Points, in no order, along strands that fork, close into loops and pass close to each other.
In the rows, 128 means zero.
Two points are linked if the straight distance between their rows is under 125. Some points are linked to none.
<79>: [152 131 144 145  97 176 132 115 113 207 143 163 116 100 112  99 166 103
  82  86 141 124 168 116 133 129 142  98 159  79 115 165]
<984>: [106 132 138 137 116 163 138  85  68 148  82 187 156  58 122 139 118 106
  90  78 117 112 121 121 118 131 197  99 119 117 132 140]
<85>: [ 95 115 118 103 127  73 134 104 133  64 132  96 162 124 132 116  82 103
 166 126 111  94 160  80 151  98 139 133 156 215 103 106]
<722>: [ 98 117 121 115 125  90 103 108 131 122 118 155 179 111 103 144  96 155
  95 109 130  89 156 116 145 115 140 106 155 185 111 148]
<1430>: [124 113 127 120 108 147 139  88  80 155 138 179 145  64 113 136 109  88
  84  73 106 111 159  96 112 138 178  86 154 115 113 149]
<1204>: [132 136 150  96 107  76  88 145 133 139 152 142 100 159  92 113  84  80
 101  90  93  93 163 121 139 145  76 113 168 152 156 175]
<58>: [127  73  90 139 145  89 130  78 120 122 108 157 170 136 129 153  79 171
 110  88 150 141 113 159 120 146 129  92 160 148 128 116]
<250>: [108 137  97 147 136 202 178  89  88 112 105 107 105  91 142  87 164  81
 127 126 151 130 147  87 167 140 190 170 106 157  93 119]
<1798>: [176  91  99 180 169 128 192 136 128 105 133  88 129 198 157 127  92 129
 180 137 170 148  98 109  75  93  93 111 199 143 170 131]
<1729>: [166 109 139 132 108 141 142 124 116 114 163  86  96 142 130 124 103  39
 164 113 104 106 181  79  90  96 149 128 169 187 125 168]
<369>: [118 151 106 129 143  87 137 179 100  95 130 107 141 154 138 112 114 131
 146 163 129  97  68 121 193 128  47 164 150 119 204 127]
<558>: [130 152 120  87 125  81  84 144 146  92  89 118 144 142 139 134 149 184
 168 170 119 155  82 209 110 112 135 133  63  77 160 112]
<1642>: [171 128 146 136 148 153 161 160 147 147 154 134  85 121 121 173 144 137
  97 135 122 154  98 124 122 154  97 143 122  77 145 124]
<30>: [131 124 130 139 147 148 116 128 118  90  88 148  95 189  83 138 128 167
 117 142 136 150 117 138 146 175 142 127 109 159 131 109]
<1492>: [140 119 136  91  72  98 101 114 135 172 172 108 119 163 128 105 177  86
  91  85 104 125 183 136 170 123 114 109 158 113  93 134]
<231>: [ 94 107 110 112 116  97 126 104 122 100 134 113 173 100 121 131  96 125
 128 118 112  95 154  87 145 104 138 117 148 186 112 133]
<654>: [131 145 134 116 109  92  98 127  99 141 124 144 138 123  89 117 100  75
 107 113 123  55 135  94 150 123  85 122 171 146 166 186]
<1029>: [128 109 124 162 136 133 141 133 143 125 147 127  95 165 105 140  85  93
 118 105 129 131 166 101 112 141  87 125 173 182 121 129]
<1244>: [102 160  82 101 126 114  99 154 105 139  81 155 158  86 126 108 121 114
 118 123 107 116  98 191 149 154  87 152  96  88 219 160]
<1475>: [154 122 135  86 119 119 116 170 109  83 147  95 103 156 160 147 174 148
 143 173 117 148  76 152 191 131 127 158 144 106 152  84]
<342>: [144 110 131  92 132 130 126 109 104  87 167  79  70 137 148 129 140  71
 185 109 130 165 112 149  68 131 165 146  77 126 147 104]
<1288>: [159 126 128 184 150 147 163 153 148 137 126 130 144 123 117 165 103 145
 144 156 151 114 129  83  74  95 115 108 162 132 130 156]
<278>: [ 98 156  84 143 152 111 133 147 113 131  57 136 178 138 120 111  88 167
 120 150 160  92  91 145 198 162  39 163 141 128 190 158]
<73>: [167  95 128 151 145  96 175 162 134  79 151  96 105 215 146 121  89 115
 183 130 127 131  77 107  91 113  65 102 196 139 181 136]
<665>: [ 81 139  76 110 128 118 107 133 112 105  86 115 159 116 163  66 153 120
 149 150 129 124 110 181 208 152 125 178  93 145 158 113]
<1077>: [144 119 120 208 151 160 177 158 123 115 156 102 124 125 145 167  88 116
 147 149 143 116 124  53  98 106  93 153 177 165 132 142]
<153>: [119 131 141 121 114 125 102 132 183 166 148 110 108 136 128  87 143 118
 139 139 144 133 187 144 137 113 103 137 114 140  87 132]
<1702>: [145 117 116 122 101 128 121 101  61 135 147 174 144 113 106 185 104  65
  77  78  68 101 155  83 110 129 164 101 184 154 128 146]
<1370>: [166 121 146 163 139 164 144 141 142 145 117 153 111 125 118 181 155 186
  96 128 125 148  92 123 130 152 137 124 129  91  94 103]
<115>: [140 142 185 140 116 157 118 110 100 115  82 120 106 125 124 168 162 137
 132 133 148 139  99 129  78 113 217 120  70 111  68  94]
<368>: [145 164 108 158 159 133 168 163 126 146  96 110 170 118 129 111 125 145
 133 182 181 109  94  99 166 105  55 162 155  63 171 149]
<327>: [117 123 134 117 104 143 115  66  87  93 115 110 127 110 136 132 148 106
 133  99 132 146 141 114 109 126 217 146  79 162  59 109]
<251>: [171 127 154 144 130 118 148 154 179 151 194 109 120  93 137 169 103 126
 130 122 125 124 126 106  91 100  78 120 158  89 138 154]
<72>: [150 115 163 165 126 134 110  91 133 151 119 151 134 134 106 184 106 156
 114  88 153 145 125 133  19 103 182  99 100 116  60 119]
<1211>: [133  88 107 158 125 138 145 106 129 149 162 138 125 135 127 156 101 112
 102  73 120 149 163  95 119 136 114 120 173 169 113 123]
<476>: [114  97 129 107 114 121 124  63  93  91 143 117 148 100 146 151 132 106
 151 105 133 137 148 102 104 106 206 120 115 162  78  91]
<1021>: [ 80 154  99 106 108 115  62 116 168 152  86 126 150 149 128  48 162 129
 122 147 134 130 180 198 189 132 120 164  66 153 106 140]
<607>: [125 144 164 106 121 133  65 123 159 155  89 156 114 141  87 131 128 164
 106 138 136 114 137 177  88 139 147 118  79 105 103 142]
<606>: [134 154 102 105 144 128 114 148  89 134  59 156 148 105 121 107 111 112
 123 147 142  99 104 163 148 144 134 138 102  97 195 155]
<1233>: [ 90 155 123 169 119 147 164 130 166 171 162 105 162  46 148  97 156 156
 119 144 146 118 153  87 168 105 105 146 119 114  96 123]
<1207>: [122 168 131 124 142 145 118 113 102 144  79 147 120  78 132  99 133  94
 122 130 144 136 123 166  91 107 171 135  54  55 143 128]
<497>: [180  95 113 203 145 153 165 156 129 149 126 148 107 206 110 154  89 119
 151 134 132 130 126 115  62 126 108 105 204 162 142 144]
<1057>: [120 134 114 156 119 181 139  94  87 132  96 170 158 112  99 117 151 107
 106 125 120 100 177  72 147 121 191 121 170 176  81 134]
<1061>: [129 123 108 192 151 158 195 140 117  73 145  73  78 151 145 136 100  99
 168 155 143 135 132  58 119 116 113 180 179 201 133 135]
<738>: [124 120 100 133 114 165 130  89  62 142  98 155 131 134 120 100 166  98
 107 102 125 116 149  99 171 155 187 106 155 140 104 134]
<1020>: [156 117 102 125 139 130 154 126  78 125 105 140 139 116 136 127 137 125
 112 135 151 115  90 122 164 140 125 109 174 111 177 131]
<573>: [146 145 122  88 128  88 113 179 112  98 132 112 126 135 141 122 135 124
 143 152 122 101  77 147 182 116  95 146 145 115 178 113]
<1764>: [115 164 140 116 170 149 141 182 109  75 119 122  72 134 112 156 116 129
 141 165 115 137 110 129 118 163 145 167  75 136 181  98]
<756>: [138 135 187 115 115 137  97 162 156 147 144 146  67 168  89 154 111 121
 102 117  99 110 173 118 107 168 122 121 113 148 109 144]
<435>: [174 116 116 203 164 161 176 155 149 146 111 134 127 167 107 160  81 140
 153 138 155 137 130  98  27 109 117 112 170 146 132 149]
<1637>: [166 149 150 123 163 146 133 147 130 135  90 131  90 167 114 131 134 143
 158 147 142 148 103 153  60 138 140 123  88  92 161 133]
<1041>: [140 107 150 141 126 122 107 137 177 146 160  94  99 199 113  87 134 142
 149 122 146 142 176 141 134 132 109 133 125 157  75 127]
<1755>: [129 171 136 157  94 187 160 152  74 152 138 126 111  78 134 102 191  85
 114 151 124  86 137  56 188 130 130 146 165 106 137 154]
<911>: [100 131  96 122 132 142 150 103 112 135 123 130 147  82 148  93 129 118
 114 103 146 131 137 116 156 148 126 131 121 142 132 109]
<928>: [101 111 121 130 136  78 107 122 145 130 111 165 179 126 111 132  76 171
 106 112 139 110 133 145 131 128 107 100 159 155 140 145]
<1422>: [143 120 166 120 144 132 122 142 203 117 143 148 115 161 101 183 123 218
 112 150 110 144  72 154 112 166 105 134 101 102 115 121]
<1368>: [142 119 180 152 123 153 113 162 175 152 154 136  64 210  88 150 125 134
 117 115 101 132 157 112 105 175 111 129 141 169  91 141]
<95>: [ 67 159  82  90 107 125  77 103 141 136  85 137 151 111 128  27 136  92
 133 128 121  98 180 169 197 147 124 171  72 161 118 146]
<165>: [117 164 146 179 133 183 158 162 115 123 122 132 118  97 113 164 149 131
 109 161 130 108 145  63 149 127 147 152 137 145 106 120]
<1555>: [117 108 132 120 135 120 108  91 113 138 120 171 104 161  80 147  87 107
 111  87 113 141 172 131  77 165 137 112 117 171 135 129]
<144>: [114 150 116 161 164 145 165 148 172 138 114 107 131 108 122 116  98 159
 134 149 169 152 153 111 111 125  98 168  98 129 122 127]
<1129>: [151 111 156  98 105 119  93 113 142 140 143 115 102 170 131 139 178 142
 118 114 115 172 107 158 145 157 133 140 104 107  98  89]
<1823>: [127  83 101 131 180 115 171 119 125  60 145  73 122 194 164 120 103 146
 181 131 157 189  93 126  90 121 125 116 132 156 151  75]
<930>: [161 122 148 140 135 107 161 153 141 134 197 105 102 111 147 156  97  77
 149 117 127 121 112  98  94  96  69 136 168 114 170 153]
<485>: [113 125 109 138 133 121 142  86 156 193 139 146 175  65 145 102 122 155
  97  87 155 147 147 142 116 115 112 106 108  82 114 124]
<1317>: [132 151 172  87 108 117  64 145 160 156 121 157  92 149  76 129 111 132
  98 128  98 105 172 156 113 144 130 116  96 136 117 166]
<1815>: [ 46 163 120 130 105 132 143 107 175 160 121 108 186  48 197  84 178 154
 123 172 155 138 134 159 147  80 167 145  50  74  83  88]
<1766>: [ 93 128 139 102 119 107  88  92 143 143 116 172 156  87 108 141  98 132
  96  96 125 103 175 135 112 133 170 105 100 155  91 149]
<1396>: [122 117 132 157 166 131 144 108 164 171 112 152 149 130 102 153  74 176
 105 102 153 160 150 137  68 132 111 118 101 113 116 136]
<1153>: [100 163 178 140 115 138 116  97 123 128  69 130 154  77 129 133 156 140
 121 138 157 138 109 147  88  94 212 102  55  95  73 105]
<1319>: [151 121 100 126 171 114 165 127 134 130 103 137 115 144 105 132  58 117
 138 125 133 164 112 128  54 142  84 108 126 109 202 140]
<577>: [137 159 105 114 130 141 139 141  71 127  65 150 133  88 132 110 135 115
 117 155 141 100  94 116 167 128 149 127 139  98 179 141]
<288>: [ 48 135 123 101  93 155 111  73 108 135  76 172 164  68 134 112 140 124
  87 101  96  96 137 143 196 179 185 136  77 150 112 145]
<392>: [131 153 127 127 125 172 154 159  89  98 133 106  70 131 135 109 163  92
 125 158 132 105 140  83 195 144 122 181 145 162 124 117]
<1780>: [144 137 141 124 151  94 117 160 146  95 104 170 113 175  70 159  60 150
 122 148 114 103 105 134  84 154  96  94 138 139 182 148]
<1340>: [135  67 107 129 157 116 158  91 141  83 172  74 136 144 168 153 110 144
 183 104 144 181 100 124  78  97 147 117 135 149 120  78]
<801>: [ 95 129  58  98 146 102  94 127 125  88  74 112 165 149 155  88 125 142
 174 128 133 156 100 207 171 148 107 156 100 125 190 108]
<696>: [157 127 175  93 119 122 108 183 176 122 171 118  76 194 131 148 156 161
 125 149  84 129  92 154 134 161  88 140 131 117 129 119]
<840>: [118 118 144 108 135 109 127 105 106 108 144 162  73 146  97 173  70  87
 117  85  93 151 137 133  78 177 136 104 101 164 153 124]
<677>: [ 82 173 131 140  96 156 140 149 106 168 151 138 133  51 159 100 177 104
  97 155 112  81 132  89 195 128  98 149 130 103 140 130]
<1342>: [160 120 109 155 156 111 170 132 119 134 148 136 117 130 112 141  70  85
 145 119 140 128 113 104  61 122  71 112 161 129 181 145]
<1902>: [125 152 104  97 153 108 109 144 129  90  85 130 147 138 118 140 116 172
 158 155 112 178  73 205  96 138 126 138  41  67 194 109]
<459>: [150 145 137 123 126  86 138 156 158 136 163 119 170  73 150 164 126 177
 113 166 125  94  62 124 171 100  72 136 153  65 159 152]
<1358>: [109  94 110 105 142  98 145  99 116  52 164  95 118 140 149 129  74  93
 173 101 108 140 147 110 112 112 145 127 134 204 123  90]
<899>: [126 118 142  68  98  81  76 124 134 169 147 135 115 164 118 109 127 110
  79  76  87 113 171 155 169 146  93 109 149 127 123 154]
<1219>: [109 123  78  88 144 101 118 115 102  95 103 124 138 120 130 111 102 109
 145 104 119 148 113 178 141 158 119 139  90 146 183 121]
<1455>: [ 98 119 122 120  94 118 106 127 171 181 140 134 156 133 138  82 176 160
  90 128 136 123 160 138 222 144  94 126 131 123  78 130]
<596>: [133 145 156 142 102 159 123 127 142 216 144 165 122  73 117 103 163 119
  71  87 127 128 153 138 113 131 141  99 112  53 107 150]
<1592>: [140 139 118  96 108  79  78 145 150 111 110 133 167 122 156 142 169 185
 142 158 115 142  78 221 164 122 140 143  97  71 156 123]
<1186>: [146 135 150  90 117  98 116 155 154 121 152 133 150  84 138 183 150 173
 113 173 115  92  74 133 149 100 128 131 146  78 140 135]
<993>: [148 122 140 133 118 164 162 116  85 112 120 117 119  98 148 154 179 123
 129 122 142 147 110 118 139 109 195 117 136  99  99 110]
<86>: [164 120 110 157 147 130 178 125  70 141 141 130 136  77 150 142 131 107
 126 121 151 120  92  91 127 101 110 113 176  99 179 140]
<1115>: [121 171  83 137 137 154 104 153 120 173  93 140 135  99 176  55 190 105
 133 157 129 148 116 182 160 105 116 169  87  60 168 124]
<1146>: [122 142 126  94 157 120 137 137 122  63 142  85  86 136 139 130 103  86
 198 148 116 164 124 145  55 128 140 148  66 133 181  89]
<909>: [115 130 115 100  83  99  77  90 138 155 120  98 156 155 159  53 207 129
 140 142 158 134 160 194 168 106 161 127  87 121  76 102]
<1914>: [145 129 100 151 120 141 180 115 109 175 157 137 162  36 168 108 148 120
 112 113 150 117  98 102 135 105  98 109 167  48 173 142]
<1770>: [128 127 129 121 182 111 146 155 140 105 110 142 107 168  96 150  66 135
 134 136 122 152 104 132  66 169  86 105 106 132 189 131]
<733>: [122 110 160 126 127 118 120  76 156 158 115 127 152  95 131 159 117 160
 131  96 155 144 127 151  42  96 171 107  78 101  72 117]
<54>: [151  93 117 135 114 129 135  97  84 133 161 160 132 139 132 179 111  90
  85  71  81 131 168  89 117 148 150 100 184 171  98 121]
<1625>: [117 144 131 175 172 149 153 132 172 150 111 150 121 123  94 139  79 162
 120 128 159 138 177 104  70 135 110 136 105 147 103 126]
<301>: [104 151 101 148 147 179 167 121  90  90 111 108  97 102 140 102 150 107
 116 139 139 124 153  75 192 158 149 190 124 167 120 106]
<997>: [140 103 108 142 104 146 169 108  96 165 165 137 164  68 161 116 184 140
 107  95 142 145 104 120 156 109 136  85 193  70 138 134]
<410>: [159  93 102 162 167 144 186 140 133  86 126  86 100 212 155 127 110 142
 198 149 158 178  89 118  72 117 132 107 167 158 141 101]
<532>: [147 114 169 116 101 115 128 127 153 161 188 126 123 103 131 159 129 119
 124 100 121 113 163 120 105  87 115  96 144 111  95 151]
<1168>: [144 115 115 173 120 134 134 115 143 142 167 143 178 111 116 164  79 139
 136 113 124  99 176  86  66  66 139  92 196 173  79 145]
<1335>: [116 102  94 170 155 140 150  72 161 171 112 162 173 109 115 135 108 179
  98  83 165 173 134 144  92 141 128 112 110  90  92 117]
<578>: [ 94 133 131 112  93 126 104 112 162 157 143 112 138 146 132  76 180 136
 116 134 139 128 192 130 203 136 126 152 120 146  66 117]
<1922>: [142 116 140 142 107 150 146 110 108 159 135 154 154  78 150 134 182 153
 100 106 133 140 102 122 148 109 165  93 151  76 106 113]
<1171>: [112 115 142  98 146 104 105 135 138  62 139 117  90 208 100 107  83 124
 160 127 103 147 122 142 106 172 112 100 117 176 151 104]
<1506>: [130  94 109 123 145  85 127 120 111  92 125 138 121 193 115 133  68 144
 123  93 128 160  99 166 147 165  83  92 164 148 180 113]
<822>: [ 75 152 109 140 112 156 158 111 156 156 129 106 161  36 171  89 165 129
 141 151 155 124 150 114 151 100 152 144  87 102  87 106]
<745>: [123 119 148 100 128 107 117  98 141 121 133 106 129  90 145 144 111 119
 156 104 140 157 129 138  38 106 159 123  58 107 112  98]
<498>: [134 127 146 140 156 150 142 126 117 102  75 118 112 140 115 148 130 164
 159 157 158 152  96 139  69 127 180 131  63 103 114  96]
<833>: [133 163  86 136 182 121 155 161  99 120  85 105 161 136 115 101 117 152
 142 171 164 120  63 118 185 129  43 169 142 103 193 133]
<83>: [117 102 111 139 127 129 144  98 118 130 166 128 144  91 152 145 117 138
 108  91 127 151 134 123 148 147 119 118 140 130 120 100]
<337>: [168 122 182 119 135 115 134 193 155 107 174 113  78 185 130 160 125 135
 127 148 100 115  82 116 130 138  74 124 183 121 135 134]
<117>: [ 89 158 117 150 123 122 150 159 172 159 172  91 126  84 142 102 136 131
 113 143 142 119 143 100 190 127  61 179 129 117 122 118]
<238>: [160  95 161 141 117 139 115 116 139 135 146 143 108 166 113 184 117 141
 138 109 115 147 114 122  15 139 169 102  98 123  91 119]
<466>: [168  84 160 135 128 133 116 113 128 127 170 124 118 171 121 175 117 122
 153 111 106 136 130 107  37 118 162  89 146 172  82 134]
<57>: [123 122 107  87  84 124 100 100  79 128  94 135 165 109 153  87 179 114
 135 127 126  98 124 148 183 122 173 109 130 110 130 134]
<1058>: [170 128 145  92 112 120  79 172 116 113 141 121  98 173 146 127 197 140
 133 173 101 135  86 193 171 112 137 137 133  72 137 115]
<1635>: [ 99 161 147 107  93 114 101 137 140 157 129 137 167  66 119  97 136 122
 106 156 137  60 148  89 153  94 115 112 141 115 127 177]
<632>: [121 149 151 111 135 124  98 169 147 106 103 157 113 172  97 140 114 182
 110 158 113 124 113 165 164 165 107 132 112 134 146 134]
<331>: [ 90 139  86 120 144 136 160 133 143 147 144 111 139  54 190 115 158 138
 113 132 116 167 104 164 187 135  77 194  88  84 149  76]
<552>: [ 80 147  97 124  88 113  49 111 145 157  90 138 163 135 169  54 210 144
 136 156 142 145 145 217 182 117 158 156  72 116 101 131]
<513>: [160 124 143 127 143 112 132 169 127  87 148 107  73 211 128 122 117 124
 155 128 121 132  80 126 137 155  65 122 173 131 173 125]
<559>: [147 107 163 135 122 138 139 158 124  94 170 102 128 138 140 192 135 149
 136 152 105 100 126  70 125 104 154 122 177 161  88 113]
<281>: [160  95 120 158 155 136 141 119 107 110 104 147 110 227  97 145 119 169
 121 121 133 164  87 147 117 167 136 100 157 161 124 101]
<1527>: [ 80 134  77 106 111 118  74 134 130 151  88 152 184  85 183 100 153 134
 134 115 104 133 110 213 166 142  97 140 105  92 186 133]
<201>: [147 130 115 170 120 166 129 121  93 133 116 157 144 155 102 157 130 129
 102 141 104 100 170  85 138 113 174 114 188 171  76 131]
<1822>: [148 101 165 118 124 107 131 138 135  91 156 108 130 114 153 198 136 157
 158 143 124 123 100 106 103  87 176 111 136 135 103  98]
<1154>: [156 133 162 112 134 111  97 152 216 117 158 133  93 190 108 147 145 203
 132 163  93 157  71 182 124 162  90 150 100  82 122 119]
<1350>: [114 138 125 144 124 186 152  66  93  99 101  97  95  99 139  94 180  78
 134 114 156 159 143 112 122 139 208 177  71 134  72 108]
<716>: [116  81  94 124 144  89 163  84 113  84 154  99 147 118 161 135  84 110
 165  94 142 156 118 120 121 102 131 125 155 181 141  91]
<1351>: [ 84 163  99 136 128 118 136 125 143 121 145  94 101 124 139  45 110  61
 127 113 134 106 163  98 196 136  62 194 136 183 131 123]
<1290>: [142 123 144  88  91  91  92 143 146 122 121 150 165 104 144 140 160 168
 126 150 123 105  90 185 165 115 140 121 124  77 144 136]
<907>: [105 151 135 173 141 170 160 158 190 147 134  93  82 114 115 119 132 127
 151 161 160 143 176 102 136 125 104 174  91 152  96 120]
<890>: [117 128  90  97 134 118 135  91  97  96 106 129 136  97 130  91 101  78
 136 104 123 114 127 124 148 147 136 146 119 159 169 129]
<106>: [181 110 153  74  79 102  61 119 121 122 138 118 119 182 135 131 188 152
 129 134 106 157  86 203 145 136 151 118  99  82 124 110]
<1119>: [175 143 148 122 157 160 141 172 145 142 126 128  71 159 110 163 126 130
 134 139 120 165  81 148  70 153 106 131  83  68 158 121]
<524>: [140 126 139 161 127 131 168 158 114  91 169  59  82 160 158 122 129  80
 164 141 138 122 124  70 160 118  93 172 191 163 137 137]
<721>: [137 107 147  89  94 112 125 121 126 113 179  80 113 134 135 116 137  39
 154  99  86 112 194  80 131  95 150 127 157 161 115 152]
<1407>: [ 96 109 139 104 114 114 103  89 123 158 105 180 127 116  71 134  86 110
  81  73 112 115 187 132 102 153 150  97 121 162 106 161]
<1279>: [122 136 159 105  83 119 114 139 135 167 180 126 144  83 124 129 143 112
  95 120 117  83 166  81 154 106 108 109 172 126  99 156]
<1205>: [ 74 163  74 113 115 135  87 127 122 125  80 137 146 118 149  42 149 100
 140 140 126 105 133 166 229 155 101 174 114 171 158 135]
<192>: [174 147 129 148 142 117 150 159 166 149 134 122 174 104 141 134 144 179
 125 174 165 106  68 111 151 100  74 137 171  52 154 148]
<1227>: [112 146  76 129 120 129 100 151 123 157  79 137 169 107 161  75 183 143
 133 154 139 139 109 189 203 134 114 152 109  91 175 135]
<693>: [137 135 137  84 126 112 117 108 108 117 131  96 107  82 140 122 127  73
 177 114 126 136 130 151  75  93 174 134  63 114 131 112]
<314>: [126 149 134 180 132 200 156 162 142 132 128  98  95 127 118 119 137 118
 144 163 157 128 179  84 133 115 148 172 119 162  98 132]
<1398>: [133  76  94 123 141  83 119  97 100  96 113 170 148 172 113 156  77 136
 111  94 110 152 110 142 121 147 127  88 176 179 144 108]
<1526>: [119 140 140 110 173 142 168 142 124  69 130 107  83 147 121 148 100 110
 180 163 124 153 105 113  65 140 135 135  81 148 165 100]
<1110>: [132 130 121 181 137 148 151 116 113 141 127 142 160  74 117 145  91 116
 141 137 140  96 152  65  80  73 153 108 166 147 108 162]
<184>: [106 156 157 125 136 139 136 114  93 137  77 159 139  62 124 140 125 123
 116 120 142 118 122 130  99 111 183 116  90  93 120 130]
<731>: [ 99 141 110  95 171 120 122 145 114  53 110 106 115 167 125 141 101 156
 152 149 105 186  79 167 100 167 112 126  52 112 192  89]
<1392>: [122 144 156  87 135  90  86 157 131  98  95 164 114 193  77 143  82 160
 124 152 112  92 123 152 137 154 116 102 142 153 161 165]
<1311>: [130 116 123 149 140 161 168 133 111  74 150  97  95 125 130 132 117  70
 157 131 127 126 156  79  99 110 156 162 143 198 124 145]
<1805>: [158  85 131 162 128 123 125 125 143 135 164 145 138 142 123 177  83 130
 156 119 108 113 157 111  40  85 169  92 169 171  81 138]
<448>: [ 93 130 152  90  95 114  88  86 142 161 115 143 158 104 115 103 142 143
 109 108 132  98 183 137 141 109 163 103 101 149  67 149]
<640>: [108 158 114 131 145 115 116 169 128 107  80 151 144 154  96 138 108 174
 114 158 131 107 102 160 185 178  85 148 125 124 183 152]
<852>: [114  92 123 156 157 118 137 124 152 114 159 132  84 201 114 141  70 120
 135  90 110 162 145 119  74 167 103 115 149 201 105 111]
<125>: [130 132 144  74  99  88  92 132 118 158 156 135 138  70 144 128 134  93
 110 114 107 104 129 147 134 101 127 107 124 102 162 149]
<1147>: [111 148 120 110 166 139 152 172 111  77 117 112  85 161 124 150 119 159
 143 155 102 171  77 159 125 171 105 163  78 109 187  93]
<1162>: [103 110 121 112  96 109 100  70 137 144 124  89 179 127 149  76 176 136
 156 145 174 139 146 147 147  89 185 119  94 137  48 105]
<1551>: [122 137 147 111 108 111  71 122 173 165 126 154 136 133 113 112 154 178
  94 131 132 138 147 194 149 148 123 126  89  95  95 139]
<52>: [140 125 135 133  92 171 135  98 102 180 113 141 129 116 123  74 197 100
  98  99 128 122 182 104 160 132 160 100 158 103  90 140]
<1521>: [137 136 137 125 132  89 127 139 111 122 153 144 156  94 125 149  97 114
 114 142 135  69 110  89 139 107  78 113 162 122 165 163]
<373>: [122 148 143 131 128 132 129 108 152 197 120 165 154  54 131 105 154 132
  84 102 132 129 126 163 117 120 137 107 102  46 128 147]
<1618>: [113 176 107 127 137 158 115 130 119 185  86 147 144  72 153  67 176  99
 129 146 136 151 114 180 112 113 148 152  54  54 154 127]
<1666>: [138 160 140 136 122  97 129 149 141 159 144 135 160  64 122 132 119 116
 118 149 144  68 125  93 118  85  82 110 149  95 160 175]
<430>: [ 95 125 157 111 156 120 109 144 165  83 160 138  83 199  91 145  83 140
 137 126  92 142 129 130  76 175 102 115 109 184 128 113]
<1616>: [134  92 136 107 126 109 120 108 102  71 129 121 164 118 142 181 115 147
 167 128 137 131 115 102  91  83 196 100 130 160  90  96]
<1757>: [104 119 147  84  99  85  68  76 159 127 109 118 164 127 116  97 144 142
 152 141 157 107 173 160 108  83 189 106  81 145  56 134]
<1698>: [157 104 153  66  84 106 101 124 123 137 169  76 104 175 132 118 171  67
 124 101  73 121 194  98 148 121 141 122 156 130  99 143]
<462>: [156 132 187 153 110 192 158 120  84 126 101 124 110 107 134 157 179 117
 118 136 125 129 116 113 107 107 226 107 120  84  92 118]
<188>: [ 91 171 109 124 110 127 120 147 126 153 160 120 153  56 161  91 150 113
 110 149 120  94 121 112 196 126  72 169 115 110 152 126]
<1377>: [139 103 122 103 144  91 126 139 123  94 135 118  92 196 125 110 110 134
 146 114 125 163  94 162 144 151  94 116 150 129 159 106]
<880>: [144 133 126 137 112 147 162 140  89 101 160  83 104 149 144 116 149  76
 140 136 118 104 139  73 194 116 124 154 191 161 114 134]
<579>: [139 157 150 190 106 197 167 172  94 132 150 120 107  92 120 156 160  96
 112 167 128 103 144  49 154 118 133 147 173 135 125 162]
<768>: [142 107 170 166 123 144 116 150 176 162 160 126 100 215  99 135 125 150
 118 109 122 149 184 114 131 147 103 120 170 170  62 142]
<39>: [ 90 130 105 123  86 110  80 118 186 188 128 150 164 121 134  71 177 178
  88 132 136 124 149 203 199 141  93 131 110 100  93 152]
<261>: [165 113 142 153 168 154 146 139 181 131 118 160 123 160 109 181 138 234
 100 144 130 162  72 142 124 173 117 139 116  83 100 110]
<1901>: [147 108 149 151 106 155 131 144 119 123 160 125 148 166 126 201 135 134
 118 135  83  98 170  68 133  96 160 117 196 183  65 130]
<1461>: [178  95 133 172 164 151 145 146 114 126 114 138  88 238 105 137 114 146
 139 132 128 146 111 124  99 145 130  97 183 164 134 129]

How many points has the smallest loop of links through each point below? Write - if it is on no loop.
<58>: 16
<153>: 11
<1171>: 24
<1766>: 26
<1922>: 18

A piece is two or more points that can be reached from each other along the links. Count, over all rows, the pieces, the separate loops (a circle has one, a figure eight two, a Y none), the forks (points with three links) and the tips (points with one).
pieces: 3
loops: 8
forks: 13
tips: 3

Name the points in between on the shortest way along the links from the first point to the second, in order.
<513>; <83>: <1377> <1171> <430> <852> <1029> <1211>
<1311>; <596>: <1061> <524> <880> <392> <301> <250> <1350> <327> <476> <1616> <1822> <559> <1901> <201> <1057> <738> <52> <79>
<1244>; <231>: <1527> <1227> <665> <1205> <95> <1021> <552> <909> <1162> <1757> <448> <1766> <722>
<654>; <281>: <1204> <899> <1492> <1698> <721> <1729> <1311> <1061> <1077> <1288> <435> <497> <1461>
<54>; <86>: <1702> <1430> <984> <184> <1153> <115> <462> <993> <1922> <997> <1914>
